Each row is a point on a tangle of strands that fork and nearly touch. The rows are in no order.
Two points are linked if the straight distance between their rows is under 43.9. Some points are linked to none.
geman: [ -9,  21, -26,  39,  20,  20,   1,  -5, -30,   5, -19,  -7,  -3,  10,   5,
 -27, -27, -47,  25,  16,   9,   9]
ralam: [-21,  -3, -27,  -6,  16,   5, -23, -11, -11,  10,   8, -10,   3,   0,  -3,
   1,  -8,  -3,  12,  -6,  -1,  -1]
tunuv: [-13,  -9,   0,   3,  17, -13,   1,  -5, -20,   9,   4,  13,  11,  -8,  18,
  12,  -4,  -4,  -7, -14,  -6, -23]
mefeg: [ -3,  -1,  -5,  22,  21,  -2,  14, -16, -37,   8,  11,   9,  15,  -8,   8,
   0,  -1,   1, -24, -15,  -2,   7]
tivi: [ 24,  -4,   7,  -7,  -8,  -3,   7,  17,  -8,   4,  -3,  -7,   3,  10,   8,
 -10,   9, -18,   6,  10, -13,   5]
bur: [ -7,  22, -35,  15,   9,  23,  -2,  -9, -19,   7,  -6, -14, -14,   9, -13,
 -33, -16, -25,  26,  10,   3,  30]
noda: [-20,  16,   3,  28,   0,   2,  15,  -4,  -5,   1,  -5,  16, -15,  14,   8,
 -24,  -7, -24,   4, -24, -12,  14]
vilog: [ -6,   4,  23,  23,   1,  11,  12, -21,   3, -10,  10,  18,   3, -13,  19,
   6,  10,  12, -22, -21,  -3,  -6]
kudis: [ 37,   5,  19,  -2,  -4,  15,   2,  -6,   2,   4,  19, -15,  15,  -8,  -9,
  11,  21,  16, -20,  28,   0,  11]
Tifid: [-25,  16,   6,  22,   5,  -1,   4, -10,   3,  -5,   2,  21, -17,   4,   6,
 -15,  -7, -17,  -3, -31,  -8,   4]
Bobe: [-17,  -3,  14,  12,  -2,  -5,   2,   0,  15,  -8,  -2,  23,  -5,  -1,  18,
   6,   2,   2,  -1, -27, -11, -19]
Pira: [-18,  -2,   8,  16,  12, -21,   7, -12,   0, -10,   1,  38,  -2, -20,  11,
  21,  -7,  12, -11, -27,  12, -26]
Gugag: [-18,   1, -39,  -4,  18,   7, -25,  -6, -21,  16,   6,  -9,   1,   4,  -7,
 -14, -15, -14,  23,   4,   3,   2]
Lopa: [ 15, -10, -10, -33,   0, -16, -21,  28,  -4,   6,  -1, -22,  11,   7, -14,
  -5,  -8, -12,  19,  23,   1,  -4]
fere: [ 16,  28,  -4, -30, -21, -10, -12,  -3,   8,   1,   2, -29, -21,  -7,  -9,
  -9,   1,   6,  17,  26,  -4,  12]
tiva: [ 31,  12,  -1, -31, -21, -26,  -3,  18,  11,   9,  -7, -19,  -6,   6, -25,
 -12,  -5,   8,   6,  30,   4,  27]
fulig: [  2, -17, -17, -28,   6, -12, -23,  27,  -8,   5,  -3, -19,   8,   4,   0,
   0,  -7, -13,  22,  13,   0, -16]
Puzat: [ 25, -36,   0, -17,  -9,  -7,   2,  37,  24,   3, -13,  -3,  18,  17, -12,
  12,  13,  14,  -9,   8,   5,   3]
gosiv: [-21,  -2,  -4,  15,  19, -12,  17, -31, -15, -11,   5,  26,   6, -24,   1,
  22, -12,  27, -24, -28,  28,  -3]
kobu: [ -1, -36,   8,   2,  -1,  18,  -3,   6,  10,  -3,  -8,  -1,  18,  -1,  -8,
  28,  10,  31, -24,  11,  21, -13]
Zab: [ 22,  -3,  -6, -19, -23, -15,  14,  27,   9,  -1, -18,  -4, -17,  23,   1,
 -24,   0, -26,  27,  16,  -3,   8]
mabub: [ -2, -14, -10,   1,  13, -10,  -1,  10, -20,  14,  -1,   1,  13,   5,  12,
   2,  -1,  -9,   0,  -3, -10, -10]
deti: [ 30,   2,  17, -13,  -5,  19,  -8, -10,  12,  -2,  12, -20,  12, -12, -15,
  21,  19,  14, -20,  31,   9,   0]
zib: [  7, -24,  13,   3,  -6,  22,   2,  -2,  11,  -8,   3,  -2,  16,  -2,   1,
  26,  18,  28, -22,  10,   6, -13]
lizu: [ 21,   8, -16, -33, -14,  -5,  -5,  11,  11,   6,  -1, -26,  -6,   7, -33,
  -9,  -3,  13,   9,  22,   6,  27]
Vurut: [ 25, -12,   5, -39,  -2, -18, -22,  27,  10,   4,  -2, -22,  16,  -3, -18,
  12,  -3,   1,   3,  24,   7,  -8]
vones: [-13, -14,   1,  11,   8,   4,  15, -20,  -8,  -1,   2,  16,   8,   0,   3,
  11,  -3,  27, -20, -20,   6,   7]
defon: [  8,   7,  -7,  -6,  -5,  15,   6, -11,   6,  -2,  12, -20,  -6,   3, -11,
  -5,   8,  13,   1,   7, -11,  24]
tur: [ 27,  28,   7, -13, -36, -11,  13,  10,   1,  -1,  -9, -10, -23,  10,  -1,
 -26,   8,  -4,  14,  23, -12,  22]
Gefur: [-11,  -7,  26,  27,  -5,   2,  18, -19,   9, -20,  -4,  38,   4, -19,  15,
  23,   2,  30, -24, -16,  17, -28]
gata: [ 32, -18,  -5, -28, -28, -17,  12,  37,  21,  -1, -19,   2,  -2,  25,   3,
 -14,  15, -14,  15,  13,  -4,   9]
nufaf: [-36,  33,   7,  28,  18, -15,   1,  -7,  -3,   1,   3,  26, -19,  -1,   2,
 -14, -17, -25,  -7, -36,   9,  -4]
ludo: [ 15, -23,  -4, -24,  -1,  -1, -15,  22,  12,   6,   0, -21,  18,   4, -21,
  19,   1,  13,  -5,  21,  10,   0]
vagot: [  0, -42,   1,  -5,  -5,  13, -15,  21,  20,  -3, -16, -10,  18,   2, -10,
  32,   9,  33, -14,  12,  20, -15]
kunut: [  6,   5, -11,   9,   7,   6,   3,  12, -30,   3, -15,  -6,  -4,   9,   9,
 -22, -10, -44,  23,  19,  -6,  -1]
rut: [ 38,   3,  14,  -8,  -8,   7,  14,   8,  -6,   6,  10, -11,  14,   5,  -8,
   0,  19,   3, -18,  21,  -6,  15]
neto: [ 14, -22,   5,  -4, -13,  -1,  18,  19,  12,   1,  -5,  10,   7,  19,   7,
  -2,  20,   5,  -2,  -2, -12,   6]
Ragi: [-11, -17,  13,   6,   0,  -8,  -8,  -1,  16,  -6,  -3,  16,   4, -10,  19,
  17,   7,  10,  -2, -14,  -6, -32]
kadud: [  1,  26,  -5, -20, -15,   8, -18, -12,   5,  -6,   7, -24, -19,  -9,  -3,
  -6,   4,  -3,  24,  11, -13,   4]
Luteb: [  6,  10, -19,  18,  14,  13,   3,   8, -34,   5, -18, -13,   0,   5,  11,
 -25, -23, -48,  29,  32,   8,   4]
bopi: [  5,  11,  15,  11, -15,  14,  18,  -9,   7,  -8,   7,   5, -10,   7,   7,
  -7,  17,  -1,  -2,  -8, -24,  18]
Boz: [-17,  -9,   8,  -3,  -3,   8, -15,  -5,  19, -12,   4,  -7,  -3, -11,   9,
  15,   6,   9,   6,  -7, -14, -23]
budus: [  6, -19,  -5,  -6,   3,  -9,   0,  24, -11,   8,  -6,   3,   9,  12,   9,
  -6,   5, -19,   9,   2, -16,  -9]
Ros: [  2, -33,  -5, -18,  -1,   8, -17,  23,  17,   1,  -6, -20,  20,   1, -17,
  27,   2,  25,  -5,  12,  13,  -5]
Fuf: [ -1,   9,   6,  22,  -7,   9,  21,   0,  -2,  -4,  -3,  11, -11,  15,   7,
 -21,   2, -17,   2, -15, -19,  21]
lufoz: [ 23,  -7,   0,  -7,   1,   2,  12,  13, -13,  13,   6, -11,  13,  10, -11,
  -2,  11,  -2, -11,  16,  -7,  14]
Mafot: [  2, -15,   7,   6,   2,  14,  10, -10,  -3,   2,  10,   0,  11,  -2,   5,
  12,  12,  23, -19,  -1,  -3,   1]
Liku: [ 12,   7, -12, -19,  -9,   3,   4,   2,   1,   5,   4, -25,  -5,  10, -22,
 -10,   5,   8,   9,  13,  -4,  25]
tabeg: [-19,   7,   8,  14,  20, -23,  16, -26,  -5, -11,   9,  34,   1, -29,   4,
  23, -12,  17, -21, -27,  26, -14]
siza: [ 25, -30,  -4, -28, -20, -14,   3,  40,  25,   1, -18,  -1,   5,  20,   0,
  -1,  12,  -2,   9,   6,  -1,   4]
satof: [ -5,  -7,  26,  23,  -8,  11,  16, -17,   9, -13,   5,  26,   8, -11,  16,
  13,   9,  27, -26, -16,   8, -12]
mevud: [-32,  11,  -9,   5,  17,  -1, -15, -23,  -5,   3,   8,   9,  -3, -13,   4,
   6, -10,  -8,   1, -23,  -3, -12]
Zutug: [ 38,  22,  15, -27, -29, -24,   6,  14,  12,   7,  -6, -12, -14,   8, -10,
 -19,   5,   7,   5,  33,   2,  17]
samo: [-19,  -5,   1,   9,  17,  -2,  -3, -18, -10,   2,   7,   6,   3, -16,   8,
  15,  -4,   9,  -9, -17,  -3, -21]
pagig: [-28,   2, -17,  -3,  10,   5, -18,  -8,   3,   0,   7,   0,  -9,   4,  -3,
  -3,  -9,  -2,  15, -18,  -5,   1]
rana: [-34,  29, -17,  29,  25,   5, -15, -19, -23,   7,   1,   7,  -9,  -1,   3,
 -16, -26, -36,   9, -17,   6,  -2]
sabu: [ 29,  10,  11, -25, -12,   6, -15,  -7,  19,  -4,   8, -26,   4, -14, -19,
  18,  10,  19,  -8,  32,  10,   1]
gulep: [  1,   8,   4,   6,  -6,  22,  12, -20,   3,  -6,  14, -11,  -6,  -2,  -6,
  -3,  14,  12,  -6,  -4, -13,  21]
Mobos: [-16,  -3,  23,  19,   3, -12,  10, -12,  13, -13,  -1,  43,   4, -22,  22,
  25,   1,  17, -17, -25,  13, -31]
Noga: [-20,  25, -19,  36,  22,  14,  -1,  -8, -29,   4, -10,   2, -10,   8,   3,
 -28, -26, -39,  15,  -2,   8,  11]
Sonup: [ 32,  18,   0, -10, -25, -14,  18,  21,  -6,   3, -20,  -7, -22,  18,   0,
 -32,   1, -23,  21,  30,  -1,  21]
gogep: [ 27,  20,   6, -25, -15,  -5, -12,  -8,  12,  -1,   7, -27,  -9, -12, -12,
   2,   8,  15,   2,  29,   1,   9]
Setu: [-16, -12,  -7,  12,  16, -14,  23, -18, -17,  -2,   1,  22,  12, -10,   3,
  12, -10,  30, -22, -25,  17,   0]
pap: [-39,  33,  -4,  23,  24,  -9, -10, -16, -14,   5,   5,  22, -14,  -9,   4,
 -10, -22, -27,   0, -30,  11,  -9]
Tibul: [-10, -20, -33, -10,  10,   2, -13,  14, -16,  17,  -2,  -6,   5,  15, -13,
 -15, -12,  -8,  24,  -1,  -1,   2]
lak: [-15,  -6,   1, -10,   4,   5, -24,   1,   9,  -3,   4,  -8,  -2,  -7,  11,
  12,   0,  -1,  17,  -5, -14, -26]
vot: [-11, -14, -12, -18,   5,  -6, -29,  11,  -1,   2,  -1,  -7,   6,   0,  10,
   8,  -7, -10,  21,   0, -10, -24]
lefav: [-27,  14,  22,  24,   1, -10,  10,  -8,  12,  -8,   1,  29, -15,  -2,  11,
  -7,  -3,  -8,  -9, -34,  -7,  -5]
des: [-29,  17,  17,  19,   1,  15,   5, -29,  24, -13,  13,  15, -15,  -7,   3,
  -3,   0,   6, -19, -33,  -1,   6]
zat: [-16,  11,  23,  20,  -1,  19,   4, -28,  17, -14,  15,   7,  -7, -13,   9,
   6,  12,   9, -16, -21,  -8,  -3]

A fork is a point with three links, a tip a point with one. Leave the first point through the second and follow the links. Name the first fork or tip that comes.
Vurut, Lopa: Tifid
rut, lufoz: Tibul
lizu, tiva: Puzat
kobu, zib: des
rana, Noga: kunut
tivi, lufoz: kadud

Name the points in between on the shortest way along the links from the first point to the second, in order.
gata, defon: Zab Sonup tur Zutug tiva lizu Liku
Liku, nufaf: defon gulep bopi Fuf noda Tifid
ralam, tunuv: pagig mevud samo
lufoz, Tibul: tivi budus mabub tunuv samo mevud pagig ralam Gugag
Gefur, Setu: Mobos Pira tabeg gosiv
